Points, in no order, along strands that fork, close into loops and pass close to each other.
In the rows, 128 means zero.
Points whose rows are less than 103 apart are linked; no others are. Some points are linked to none.
<1636>: [ 87  98  71 132 137 151 138 139  71 120 127 136 144 116 159  84 132 131
 150 188 147  80 168 130 149 131 136]
<520>: [138 154 152 195 126 167  82 141 107 145 134 133 131 108 108 116 108 108
 143  60 139 208  74 178  90 115  99]
<1616>: [ 97 174 136 128 151 121  98 137  97 116  73 113 148 138 210  75 128 174
 175 120  79 171 137 149 131 144 150]
<180>: [160  84 156 140 152 140  99 139 174  81  93 109  96  89 129 149 155 148
 117 142 155  71 118 149 129 131 136]
<1507>: [128 125 126 158 157 150 117 166 145 165 134 140 125 129  63 119  76 150
 123 151 114 164  95 109 187 134 113]
<510>: [147 107 122 119 139 128 148 178 172 138 152 137 152 134 121 121  88 161
  77 124 211 136 159  91 160 117 116]
<1528>: [120 122 108 136  90 117 154 102  87  98 153 131 125 153 143 111 168  96
 136 133 141  63 168 133 115 113 118]
<375>: [123  99  75 125 138 140 150 143  96 144 144 161 112 149  83 128 123  97
 143 194 116  57 155 109 180 117 122]
<990>: [ 71 109  90 149 133 142 115 148  84 127 106 156 142 110 157  71 103 135
 160 176  96 161 140 117 143 160 172]
<973>: [143 159 145 137 165 136 107 103 129 170 154 123  75 110  68 140 100 127
 150 116 125 154  53 138 168 120  93]
<1520>: [117 152 139 152 108 157 111 132  76 150  98 137 135 145 109 152 129  93
 157 113  40 160  96 146 102 132 145]
<706>: [ 94 132 114 132 159 144 120  96 110 101 130 141  93 111 160 114 148 138
 167 140 143 119 101 159 144 148 122]
<1457>: [154 127 166 124 144 142 139 173 151 124 105 117 148 157 124 164 138 158
  97  82 140 122 119 127 150 104  92]
<1022>: [119 186 159 123 128 114 152 116 121 172 153 133 135 165  89 152 114 105
 113  87  89 194 107 124 127 125 107]
<885>: [114 109 126 140 108 125  84 126 118 104  70 135 145  91 174 107 141 134
 165 130  94 144 135 147  76 159 173]
<860>: [ 96 119  69 116 141 135 125  88 101 135 139 164  81 107 107 111 125  98
 183 198  84  89 139 127 142 150 158]
<2068>: [126 148 177 130  94 108 143 147 144 156 107 121 186 139 108 153 106 110
  90  80 105 220 138 110  61 127 141]
<548>: [110 141  92  84 121 118 131  91 127 110 122 111 145 103 206  87 159 145
 150 164 157 108 154 127 105 138 155]
<664>: [189  93 137 140  90 114 101 150 165 149 116 128 110 125  56 194 117  95
 113 122  75 114 110 109  97  99 153]
<2095>: [113 183 155 118 125 111 123  51 121 108 137 127  86 115 172 136 163 121
 166  92 116 157  83 176  93 149 115]
<967>: [ 76 108  96 122 164 158 162 194  97 134 108 110 184 156 134  76  82 139
 102 161 137 111 169  96 189 120 130]
<511>: [124 100 115 158 162 155 129 155 109 105 134 147 114 126 125 123 120 157
 127 137 187  89 131 150 189 116  98]
<1465>: [ 99 133  88  85 147 111 166 113 141 149 179 144 119 115 101  85  93 124
 131 182 130 153 125  88 149 163 135]
<2165>: [132 141  92  68 109 100 141  85 116 129 116 107 117 132 172 122 171 100
 158 162  69  50 175 113  98 118 174]
<516>: [ 97 178  78  93 143 134 176 112  77 141 161 114 150 174 154  99 140 110
 134 178 139  56 140 120 173  96  91]
<1311>: [105 135 112 100 130 127 170 129 128 140 151 132 155 139 140 112 119 127
 106 130 176 117 158 106 146 125 100]
<1687>: [104  87 112 144 151 152 146 213 127 138  96 138 180 131 111 100  75 157
  90 154 140 142 163 108 174 129 134]
<987>: [116 119 109 154 133 129 103 114 118 163 154 172  94  94  66 100  83 108
 171 182  88 185  86 125 139 165 132]
<77>: [180 108 157 154 131 159  80 168 183 151  96 109 112 114  78 151 109 112
 116  76 121 130  66 163 110 105 123]
<962>: [128  63 140 145 124 137  92 183 114 100  68 126 189 103 154 138 128 151
 124 121 121 135 148 131  99 128 164]
<288>: [126 124  98  67 135 123 120  92 150  94 107  91 116  78 202  98 177 148
 129 194 173  84 150 139  92 146 172]
<360>: [ 96 164  92  81 161 132 173 109  93 147 142 117 112 183 122 128 149 107
 138 155 104  34 120 119 188 103  88]
<1812>: [169 127 148 141  97 105 109  96 175 154 128 136 111  97  94 159 122 107
 142 105 138 160  92 144  64 136 135]
<2148>: [144 111 152  84 102  98 141 131 148  86 107 102 179 111 183 135 172 153
 102  91 147 129 167 109  69 136 159]
<2172>: [126 101 113 161 143 163 109 188 142 169 110 148 142 121  47 122  53 124
 116 166  86 179 108  99 163 131 147]
<1652>: [121 126 167 166 144 165  86 134 164  88 101 102 140  94 179 130 143 156
 134  91 181 187  90 173 117 124 115]
<570>: [167 136 163 118 122 104 156 153 151 159 135 118 157 177 105 165 114 139
  82  78 138 139 131  99 136 107 109]
<496>: [141  93 163 176  83 116 119 132  68  60 121 112 145 157 136 148 176 115
 129  73  98  82 183 139  83  93 134]
<1093>: [ 86 167 159 135 140 145 122 107 127  97 122 121 145 116 198 105 129 154
 149 105 145 196  95 149 118 141 112]
<1372>: [143  86 140 112 118 113 128 158 164  91 109 118 184  96 161 134 145 153
  90 110 181 149 159 110  87 130 150]
<407>: [126 158  94  71 109 105 176  72 133 131 166 103 154 128 180 100 167 108
 112 185 188  79 151 109 106 122 116]
<358>: [ 84 131 106 116 148 145 160 160 109 118 130 111 178 157 158  84  92 142
  98 134 170 131 163 101 163 121 109]
<901>: [ 81 184 157 136 145 138 117 127  89 120 105 116 147 143 188 113 121 153
 153  85  82 184 104 154 134 145 124]
<767>: [ 94 127  61  93 146 142 140 115  78 143 125 141 108 128 142  94 127 118
 176 214  88  60 138 123 175 134 154]
<218>: [181 110 149 129 118 114 149 138 149 111 162 102 117 182 118 148 153 144
  82  88 172  39 157 110 154  73  94]
<1480>: [118 183 111  92 111 119 151  64  97  84 144  86 113 158 216 103 188 119
 139 120 149  69 140 156 111 123 103]
<241>: [ 96 213 171 124 165 133 145 100 108 164 157  90 124 156  89 115  91 119
 118  99  72 201  67 124 169 149  74]
<650>: [165  71  95 115 126 101 126 163 178 142 123 158 139  85 106 134  97 146
 104 159 176 123 151  92 134 132 152]
<1679>: [ 98 176 111 117 117 108 136  67  73  93 130 118 106 152 195 110 187 118
 160 111 106  84 137 171 106 135 129]
<1566>: [171 115 132 141 105 123 116  95 174 170 182 152  71 111  91 163  81 162
  86 103 209 112 100 115 163 111 121]
<1064>: [107  73 109 124 117 145 122 201  96 103  74 127 196 117 163 110 127 141
 122 133 113  98 180 115 131 127 175]
<1568>: [145  91 140  98 124 108 130 175 187 129  76 130 164 111 110 163 114 135
 100 145 105 137 137  93 105 136 168]
<1910>: [152 122 175 123  97 111 148 181 156 147 102 113 190 153 106 162 114 134
  74  72 122 167 143 102  92 122 131]
<795>: [137 122  93 136  90  98 154  96 102 125 194 157  92 148  96 115 156  76
 132 145 148  57 180 115 112 115 129]
<983>: [104 168 130  92 169 139 143 111 106 102 113 106 110 161 182 128 157 157
 151 112 108  84 107 159 170 120 107]
<845>: [ 73 162 113  89 159 121 159  95 130 145 184 120 116 127 133  72  91 128
 139 169 143 150 122 100 177 163 102]
<1613>: [132  83 130 131 146 160  77 165 167 140  67 126 126  71 118 135 111 144
 150 161  99 146  72 144 109 140 155]
<321>: [118 141 157 173 126 135 141 155 127 162 145 123 171 163  61 110  53 124
  68 113 115 235 147 110 133 122 123]
<1171>: [102 167 140 109 156 134 113 161 129 145  57 114 148 145 152 116 113 164
 156 139  26 160 120 119 142 142 172]
<1739>: [203  99 140 159 100 138  90 176 173 175 121 120 113 133  52 178  96 121
  96  83  95 114  93 135 115  87 134]
<1386>: [135 135 146 181 121 179  78 135 111 132  95 124 117  96 109 129 127  84
 150  71  98 177  69 196  64 126 120]
<572>: [141 177 173 154 106 116 116  71 123 127 150 124  68 124 100 153 166  95
 148  81 108 135  93 175  87 127  91]
<2107>: [133 130 100  89 176 125 168 119 141 160 163 132  99 153  81 147 125 127
 117 151 129  62 117 101 212 113 103]
<327>: [111 112  91 104 138 115 149 113 129 143 140 161 109 111 110 113 112 106
 155 192 102 120 127 115 126 156 150]
<1884>: [151  85 105 162 118 112  89  98 168 101 136 156  90  60 119 116 133 133
 126 164 194 124 134 150  95 150 155]
<1759>: [128  80 108 139  99 115 111 143 138 151 107 168 154  77 100 125  99 113
 147 158 113 186 127 112  82 150 174]
<855>: [111 129 138 143 127 139 121 134 116 115 110 137 149 113 162 123 130 131
 139 117 139 175 118 145 104 138 127]
<58>: [130 138 123 189 140 203  95 181  83 157 110 134 139 124  66 122  96 111
 135 112  73 168  82 152 130 113 122]
<2174>: [112 124 118  89 126 103 163 140 149 133 119 130 162 128 140 126 120 125
  99 136 125 162 149 102 106 146 147]
<804>: [117 141 112 121 131 140 157 115  73 126 139 134  91 182 109 141 156  93
 142 137  84  46 139 129 169 117 110]
<1732>: [137 120 153 179 107 121  93 103 126  74 130 121 108 115 149 139 177 130
 134  90 167 114 131 172  87 125 118]
<788>: [123 111 110 158 113 144 121 151  73 132 122 171 129 152  98 143 121  96
 143 134  74 121 149 125 142 123 132]
<31>: [113 181 144 150 102 103 145  72  93 127 180 149 128 144 139 123 138 106
 137  76 164 197 123 145 104 138  95]
<105>: [115 142 134 115 175 161 113 133 109 142  85 118  92 143 119 162 135 137
 159 137  43  85  78 150 169 131 131]
<1810>: [120 151 171 129 137 126 120 124 178 133 124 107 140 101 139 132 103 141
 128 105 153 214  89 138  97 133 118]
<2106>: [177  88 119 103 103  86 118 144 177 139 119 144 107 127  75 181 119 102
 116 148  97  98 142  92 111 121 161]
<1459>: [129 156 167 123 108 105 116  69 151 102 124 119 117 107 160 154 173 113
 149  92 135 166 103 167  58 144 130]
<1780>: [143 116 149 149 130 135  97 118 165  88 135 122 142 100 166 138 152 156
 118  99 217 159 131 155 115 126 114]
<364>: [193  98 155 136 140 124 107 141 184 148 131 137  80 128  80 173 109 153
 104 117 150  81 107 129 164 101 112]
<1513>: [150 145 107  53 154 103 191 118 167 166 170 117 108 156  90 147 128 122
  99 148 160  70 132  84 171 119  97]
<1181>: [105 160 132 106 131 115 118  95 109 146 106 146 115 125 143 140 133 122
 166 136  53 147 103 140  99 151 166]
<985>: [100 118 145 173 117 135 107 143 117 131 106 145 166  89 145 103  95 136
 136 127 128 221 115 136  91 151 140]
<2051>: [104 110 147 171 130 131 133 172 137 156 128 130 174 132 100  89  52 139
  91 125 141 230 144 110 125 144 122]
<2147>: [119 100  75 103 101 128 132 151  85 135 109 143 154 165 129 131 142  91
 143 171  60  66 190  91 121 116 172]
<2080>: [ 93 182 107 108 144 150 138 114  53  93 124 102 127 179 205 102 158 137
 152 110 114  64 125 163 176 112  98]
<1481>: [159 113 182 126 118 116 108 121 162  96  93  97 125 128 146 171 172 139
 122  89 111  97 125 148  82 114 130]
<1402>: [120 189 103  62 138 107 164  59 130 119 156  89 114 136 188 107 170 119
 134 153 150  82 134 133 124 130 113]
<953>: [146 128 112  62 131 100 180 117 157 157 152 121 127 147 117 134 150 105
 116 157 128  67 154  87 124 123 132]
<2108>: [160 153 137 113 158 109 124  85 184 168 178 131  62 102  74 148  94 144
 139 130 151 157  66 120 162 137 100]
<1912>: [134 152 141 160  99 101 123  59 120 102 155 142  74 135 124 150 167  96
 144 104 137 119 123 157  84 143 114]
<925>: [120 141  97  80 133 128 121 132 121 100  93  77 180 106 228  76 161 164
 137 161 175  89 176 126 109 122 157]
<393>: [ 93 167 139  93 126  98 125  78 136 145 130 129 116  99 160 103 121 124
 169 149  71 196 100 124  92 173 162]
<798>: [150  81 121 159 121 176  66 189 148 138  69 120 143  90  85 144 106 105
 145 125  75 154  84 149  88 126 155]
<1389>: [ 98 160  81  83 154 131 142 139  87 144 110 105 138 158 176  77 137 133
 157 184  89  67 149 117 171 121 148]
<1684>: [138 160 162  97 121 106 132  67 155  79 127 106 123 122 199 149 189 136
 134  92 161 135 120 157  86 141 122]
<894>: [115 223 171 121 145 137 159 113 108 167 133  94 140 186  86 152 105 108
 108  71  54 205  74 134 138 124  92]
<1721>: [116  89  93 121 154 143 132 182 131 156 107 155 132 129  81 129  89 120
 120 185  77 144 128  89 172 149 160]
<566>: [117  85  99 107 125 133 135 175 119 133 100 139 167 116 133 128 113 134
 126 158 106 108 162  97 126 141 177]
<584>: [ 98 117  70 112 132 139 123 134  87 132  98 143 143 110 178  81 129 129
 176 177 101 105 162 124 129 141 175]
<1318>: [132 103 105 136 109 107 121 118 144 171 144 180 119  92  72 130  88 106
 151 173 102 178 117 104 103 155 150]
<2025>: [154 147 108 112  88  79 163  82 142 143 188 156 113 137 104 130 134 100
 122 122 157 136 156 115 103 139 114]
<387>: [154 113 178 163 104 125 108 140 110  79 104  98 128 156 133 173 175 120
 134  69  86  92 136 148  78 102 125]
<1233>: [ 99 142 114 138 119 114  94 131  81 115  79 132 163 128 203  95 142 145
 185 113  70 157 155 143  90 148 179]
<1714>: [161 151 163 136 133 151 108 150 152 153 105 104 123 139  92 168 133 110
 120  71  97 137  73 150 112 109 110]
<836>: [126  89  82 112 104 117 128 128 105 118 125 152 123 121 120 128 138  86
 144 179 103  66 175 100 113 130 167]
<1136>: [158 108 127 153 143 134 106 140 164 153 115 149 102 103  77 153 101 135
 132 138 128 141  85 141 124 130 126]
<190>: [ 95 182 124 115 125 108 157  64  97 136 180 155 111 139 143 104 135 104
 155 116 123 187 106 132 121 160 114]
<2064>: [129 149 120  87 165 133 156  94 161 106 169  96  98 143 157 127 152 144
 112 127 211  90 123 133 175 117  74]
<1419>: [124 156 156  70 156 107 138  69 190 136 144 113  92  93 137 127 121 151
 144 135 130 176  66 125 123 163 125]
<1540>: [125  84  70 129 146 158 142 181  90 153 115 165 143 158  84 128 107 109
 116 177  93 102 152  91 186 128 148]
<1686>: [144 133 103 145 125 136 144 106 129 110 195 139 117 137 140 118 142 139
 110 120 240 103 158 130 162 109  98]
<1764>: [110 110 137 127 137 128 160 178 143 143 114 134 165 136 114 134  93 149
  92 126 137 166 147 105 145 130 126]
<749>: [116 106 118 158 134 147 119 124 118 139 139 157 112  98  93 118 108 123
 154 158 122 155 100 151 140 141 123]
<1427>: [139  96 137  91 143 125 152 157 141 110 105 105 147 143 161 141 158 142
 103 124 135  65 140 119 139 109 123]
<1991>: [128 136 184 134 142 153 106 127 143  90  82  93 132 112 194 145 151 155
 130  85 142 141  95 183 122 130 111]
<163>: [145 152 160  81 162 125 152 112 176 104 139  98 115 134 156 160 154 151
 113  90 181 113 106 137 158 118  82]
<627>: [ 62 172 134  94 186 133 132 102 120 112 176  99 109 134 156  62  95 154
 136 149 126 148  92 113 216 167  84]
<1898>: [156  93 101 169 119 127 106 112 159 139 184 174  98  79 114 109  83 160
 118 144 227 167 121 122 154 136 120]
<726>: [111  68 120 199 100 141 102 144  78  71 101 144 125 105 133 117 153 109
 153 141 123  78 173 145 114 122 157]
<475>: [ 72 119 163 160 164 164 105 162 145 108 144 108 149 109 138  66  70 166
 120 146 155 214 122 127 184 154  94]
<2179>: [154  93 141 148  92 110 120 164 147 120 134 143 168 123 130 138 121 142
  90 100 195 155 161 114 108 120 130]
<1548>: [174 117 161 152 125 127  95 121 201 119 141 126 109  93 136 145 118 157
 117 103 205 150 110 147 124 126 112]
<136>: [160  79 123 146 109 128 126 173 156 152 135 168 144 114 100 136  94 159
  94 126 180 138 145 105 135 117 124]
<1767>: [165  69 126 151 125 117  87 126 186  78 102 125  94  64 118 140 146 150
 112 163 186  96 138 148 109 140 158]
<1056>: [114 133 132 200 119 170 117 160  45 149 121 153 158 139  90 120  97  97
 126 115  78 188 119 147 126 122 127]
<2167>: [111 101 141 152 168 152 115 170 142 128 125 137 136 112 109 101  77 166
 125 154 152 177 104 119 172 142 107]
<1418>: [ 99 137 141 194 140 166 120 158  72 138 134 143 155 144 119 105  96 136
 135 124 114 184 109 144 154 137  97]
<1314>: [135  63 127 177  93 128 106 147  75  67 113 122 139 131 130 137 168 115
 138 119  93  55 190 123  94  97 163]
<1300>: [167  91 165  99 141 122 130 184 184 125  92 117 160 137 109 166 126 155
  82 111 136 118 130 107 131 122 133]
<911>: [114 181 155 120 170 143 141 105 124 171 145 108  97 137  70 137  99 136
 141 118  91 175  65 120 181 140  91]
<47>: [141 127 106  74 117 103 145  72 158 101 137  97  79  90 137 114 181 104
 114 191 168  53 157 124  96 132 151]
<1637>: [164 123 134 113 100 102 127 114 200 145 133 145 133  75 104 140 114 125
 118 128 160 186 106 115  72 154 144]
<1156>: [124  74 115 147 105 123 114 135 110  86 113 128  99 130 109 142 157  88
 140 150  73  46 166 102 107 112 168]
<929>: [144 116 108  83 142 130 156 123 138 115 131 101 124 139 152 126 157 133
 103 158 174  47 151 124 143 102 105]
<104>: [132  94 105 127 117 102 116  84 150 100 126 140 106  76 134 124 153 122
 147 169 153 110 140 144  90 153 167]
<777>: [187 114 145 122 117 111 113 124 202 150 156 142 102 114 114 169 119 161
  93 107 191 120 120 112 144 118 119]
<1425>: [156 123 107  89 119 123 169 131 149 127 163  88 155 156 154 116 151 130
  80 163 218  47 176 102 147  95  87]
<1743>: [162 108 117  57 123  85 147 121 179 135 129 128 112 120 102 159 151 107
 113 153 101  86 150  90 110 131 160]
<897>: [146 140 151 163 106 156  84 128 100 146 103 117 121 124 103 156 150  85
 148  71  58 152  92 167  61 112 134]
<1154>: [141 131 128  88 128 102 135  85 153  81 133  85 109 105 178 121 195 129
 114 150 171  61 156 136  92 136 149]
<2037>: [152 143  96 126  99 123 162 106 121 120 182 105 148 157 155 116 159 123
  95 126 246  72 173 123 138  91  82]
<2189>: [128  99 121 133 129 121 130 143 104  79 109 104  85 154 138 140 177 109
 133 151  67   6 172 111 126  93 156]
<305>: [103 181 178 113 112 106 154 106 132 151 117 105 176 161 142 136 116 122
 105  72  98 221 123 125  75 136 128]
<152>: [103 180 119  93 168 112 119 166 123 132  69 104 153 157 202  88 129 170
 161 135  59 136 147 125 148 143 163]
<563>: [139 108 128 163 153 193  88 192 130 154  65 115 140 124  86 136 101 128
 123 121  69 154  73 147 132 121 132]
<2194>: [167  59 118 180 102 155  69 188 135 138  86 129 135 101  60 170 107  95
 133 123  78 119 121 129 109 108 153]
<1689>: [133 105 134 140  93 122 147 149  79 133 132 153 152 179 113 156 147  95
 120 103  94 104 171 113 125 113 130]
<1241>: [170  49 115 105 133 121 129 184 163 115 108 131 132 137  95 162 130 137
  98 150 122  46 162 102 150 102 141]
<625>: [135 120 120 150 158 147 126 121 131 136 171 159  88 127 105 132 104 159
 120 125 198  94 117 136 216 113  85]
<1604>: [136  94 121 128 114 108 120 124 167 127 127 154 145  71 132 118 111 143
 132 160 167 191 127 110  92 165 162]
<314>: [138 126 113 170 106 110 105  76 139 158 146 172  51  99  58 158 115  88
 170 158 103 126 105 144 103 139 151]
<2078>: [114  97 150 121 132 139 100 184 147 128  55 113 178 100 167 133 124 154
 118 125  94 171 130 110  93 137 180]
<41>: [181 100 151 182  98 119 101 102 173 105 165 131  66 125 121 147 134 164
  78  95 215  73 133 141 148  93 113]
<868>: [121 133  95  84 106 114 141 110  92 138 117 139 133 172 149 147 155  87
 157 146  43  82 168 104 111 135 173]
<1174>: [152 104  90 145  94 105 140 134 103 144 168 166 128 146  80 130 123  94
 120 134 147  83 178 110 129 112 135]
<753>: [143 128 133 104 153 110 131  95 198 142 156 142  97  88 104 124 105 143
 131 149 158 158  90 121 142 153 119]
<1216>: [132 115 139  88 105 123 139 142 121  87 110  81 199 143 207 113 185 155
 102  85 159  99 174 113  86 105 140]
<1039>: [159 117 148 129 124 108 108 107 178 152 117 131  78 102  89 166 134 120
 136 135 117 112  92 143 106 128 134]
<2044>: [139 147 148 165 120 153 134 165  63 141 128 143 150 193  91 157 130 110
 100  78  88 142 144 135 149 100  93]
<1845>: [130 162 106 106 135 117 152  81 131 113 189 127 108 135 148 111 150 120
 124 133 206 108 132 133 144 124  90]
<940>: [117 160 132 123 117 117 103 125  75  90  91 101 145 147 222  97 183 144
 161  93  88  98 167 158 110 133 155]
<1210>: [114 105 125  95 125 133 145 160 104  97 109  89 197 146 186 110 166 144
 100 125 136  61 179 116 122 102 134]
<1252>: [144 124 125 175 111 109 106  97 124 136 146 165  39 101  61 156 125  99
 144 145 125  86 114 141 141 119 122]
<354>: [141 155 171 110 137 140 126 131 134 134  90 105 125 149 128 172 156 134
 137  94  60 116  89 147 120 123 130]
<2177>: [164 124 152 128 132 128 135 153 149 118 162 121 124 165 144 145 134 166
  90  79 208  92 145 123 174  95  81]
<982>: [140 137 136 156 117 155 106 177 137 186 118 131 147 117  55 129  65  96
 116 111  89 212  92 122 112 133 145]
<2066>: [171 109 146 127 123 129 133 156 186 127 160 128 153 136 145 147 110 174
  62  80 239 128 154 102 160  93 106]
<1886>: [ 96 156 106  79 147 132 158 157  97 138 113 110 154 172 169 112 131 135
 124 130  86  89 153 110 160 124 139]
<149>: [152  81 168 135 124 129  92 144 171  83  72 106 133  94 148 155 154 150
 129 119 125 112 113 155  86 134 153]
<1369>: [103  85 115 166  95 127  99 141  85 100  99 160 166  90 146 115 133 121
 155 132 127 164 154 132  78 151 162]
<177>: [142 129 132 163 138 134 128 114 103 139 141 154  74 132  78 157 117 121
 149 121 123 102 104 152 169 112  93]
<693>: [ 81 168 107 112 144 125 152  92  85 120 160 137 110 131 164  95 135 124
 169 141 124 147 110 143 143 149 112]
<128>: [102 159  84  96 123 129 168  98  96 132 158  94 164 142 189  91 143 127
 118 206 170  69 145 117 142 106  99]
<926>: [114 161 138 133 134 149 111 153  89 157  69 122 145 156 147 140 135 131
 156 115  21 152 121 134 122 127 158]
<365>: [115 171 154 121 162 136 150 117 115 143 130 118 109 162 105 146 132 139
 128 105  97 137  70 133 176 126  85]
<1890>: [114 140 155 124 148 140 117 110 122  94  97 109 101 124 174 128 154 149
 157 116 114 109 102 172 140 129 125]
<1846>: [ 98  80  73 164 107 151 112 127  68  85 120 154 130  96 150  88 156 118
 158 175 152  79 176 150 118 133 153]
<1149>: [122 128  88  79 116  93 150  68 147 124 138 142  95  98 138 110 155 101
 143 187 141  91 150 126  87 149 163]
<1449>: [ 96 174 143 138 106 120 147  94 120 104 182 132 137 123 175 107 129 123
 127  94 199 228 133 136 108 145  96]
<1378>: [104 161 150 148 155 141 135 129 115 140 172 125 112 135 102 106  93 148
 133 123 153 184 103 121 188 134  67]
<591>: [132 154 154 133 110 122 130  95 150  93 170 125 136 116 186 124 155 140
 119  77 229 192 136 148 113 132 106]
<1731>: [143  72 116 196  98 151  93 162  97 122 105 153 120 124  78 153 120  95
 143 140  81 101 142 138 120 117 155]
<899>: [118 180 178  98 151 128 120  84 184 123 135  91 117 105 159 135 116 146
 147  97 135 210  58 138 110 153 110]
<384>: [135 149 129 145 111 109 124  77 110 153 153 164  73 138  63 178 136  80
 159 135  57 121 113 132 105 136 134]
<551>: [158 129 131 156 144 142 112 108 157 173 180 146  81 122  96 144  70 176
 110 110 197 131  89 120 205 109  80]
<491>: [ 95 126 113 183 154 158 129 138  91 119 160 153 126 130 128  94 100 141
 137 143 152 165 115 143 186 136  87]
<528>: [126 173 136 118 129 111 153  82 107 167 148 145  98 150  81 162 131 100
 146 117  74 155  96 116 122 142 120]
<815>: [136 171 147 117 129 116 166 126 124 146 154 126 139 173 115 156 128 126
 105  75 132 159 126 118 142 122  87]
<592>: [125 145  98 101 147 126 177 147 113 160 157 141 128 180  82 137 109 121
 101 138 130  99 136  87 185 128 105]
<2032>: [148 112 122 108  99  90 147 129 144 142 145 159 136 132 106 134 130 108
 116 130 144 141 149 103  96 132 135]
<1599>: [123 113 117 140 101 121 150 116  75  87 141 106 107 175 125 121 183  98
 134 126  93  26 174 112 117  93 133]
<469>: [115 149 118 130  88 119 123  91  61  78 119 103 137 153 198 100 198 117
 149 103 118  68 172 158  94 111 140]
<2096>: [130 149 145 126 140 124 146 113 125 134 141 144 102 147 109 145 139 123
 130 103 137 114 107 144 155 123  85]
<1100>: [105 143 147 196 119 154 101 142 111 148 139 131 155 101 110  91  79 121
 134  94 143 245  98 147  99 132 109]
<33>: [ 66 124 119 166 128 154 126 158  79 140 116 149 163 130 126  71  75 130
 135 162  78 206 150 119 143 157 152]
<699>: [119 141 102 108 117 122 107 128  85  94  79 101 170 124 227  88 176 152
 159 137 129  77 180 142 106 113 162]
<1633>: [ 73 157 136 171 114 130 130 127  52 136 153 148 164 140 112  81  75 112
 137 127  80 232 143 124 116 145 135]
<1885>: [129  87 137 106 155 134 107 178 178 135  64 124 162  85 122 131  99 146
 125 167 103 157 106 114 113 142 172]
<1660>: [ 94 161 129  78 181 126 150 108 151 124 132 113 108 122 157 110 125 161
 138 144 124 131  92 122 168 143 118]
<993>: [ 94 185 158 112 132 112 131  98 136 151 122 113 137 133 146 123 116 129
 145 105  87 216  89 127  92 158 136]
<931>: [151 105 130 161  87 128  97 154 140 168 107 143 148  97  75 145  87  91
 134 122  98 191 108 128  69 143 154]
<1707>: [126 152 153 155 131 146 131 171 127 166 113 131 159 156  74 143  81 120
  91  99  90 199 121 123 139 124 129]
<1630>: [135  95 102 140 141 142 134 147 121 131 142 159 108 129 100 129 124 129
 122 161 146  72 143 128 176 118 108]
<2118>: [177 114 148 166 130 136  97 111 174 140 152 138  57 128  88 165 117 165
 103 108 186  55 107 145 184  91 100]
<889>: [114 126 104  88 151 136 176 175 122 145 118 112 164 181 122 129 127 129
  84 137 117  82 147  90 171 118 114]
<1922>: [111 161 152 147 144 134 118 122 140 137 158 128 132 127 122 109  97 143
 125  98 164 211 104 126 135 134  90]
<1304>: [188  77 127 103 127 117 155 161 161 113 144 106 126 164 109 143 139 142
  81 135 162  27 179  98 151  88 120]
<1945>: [159 138 142 142  82  80 144  58 145 117 185 153  82 123 116 138 155 110
 120 108 170 139 143 136  83 139 127]
<755>: [105 133 109 154 101 114 147 122  83 143 150 172 155 123 113 102 102 103
 138 132 106 193 157 118 105 150 138]
<1855>: [156 149 170  91 136 124 145  88 177  75 131  80 107 139 177 160 189 141
 107  78 170 107 124 149 116 116  96]

A fork is a point with three links, a tip a point with one. Leave the first point through the second and follow the links. Name the first fork or tip that comes.
<1520> / <897>: <1616>
<288> / <548>: <804>
<1714> / <77>: <627>
<753> / <1419>: <798>
<1154> / <47>: <1314>
<1886> / <889>: <354>
<58> / <1056>: <911>
<1845> / <1686>: <136>
<1566> / <551>: <475>
<1507> / <2172>: <777>

How many points has the smallest loop of links through each point below? Write - if it is on no loop.
<899>: 24
<1318>: 9
<365>: 7
<855>: 13
<592>: -
<706>: 10
<314>: 8
<699>: -
<2068>: -

A tip is a point with one link. Name the tips that can be reached along the links from each point below, in the order of the rows.
<47>: <2165>, <804>, <1174>, <755>
<815>: <1181>, <566>, <1689>
<1637>: <2051>
<1459>: <2095>, <650>, <1241>
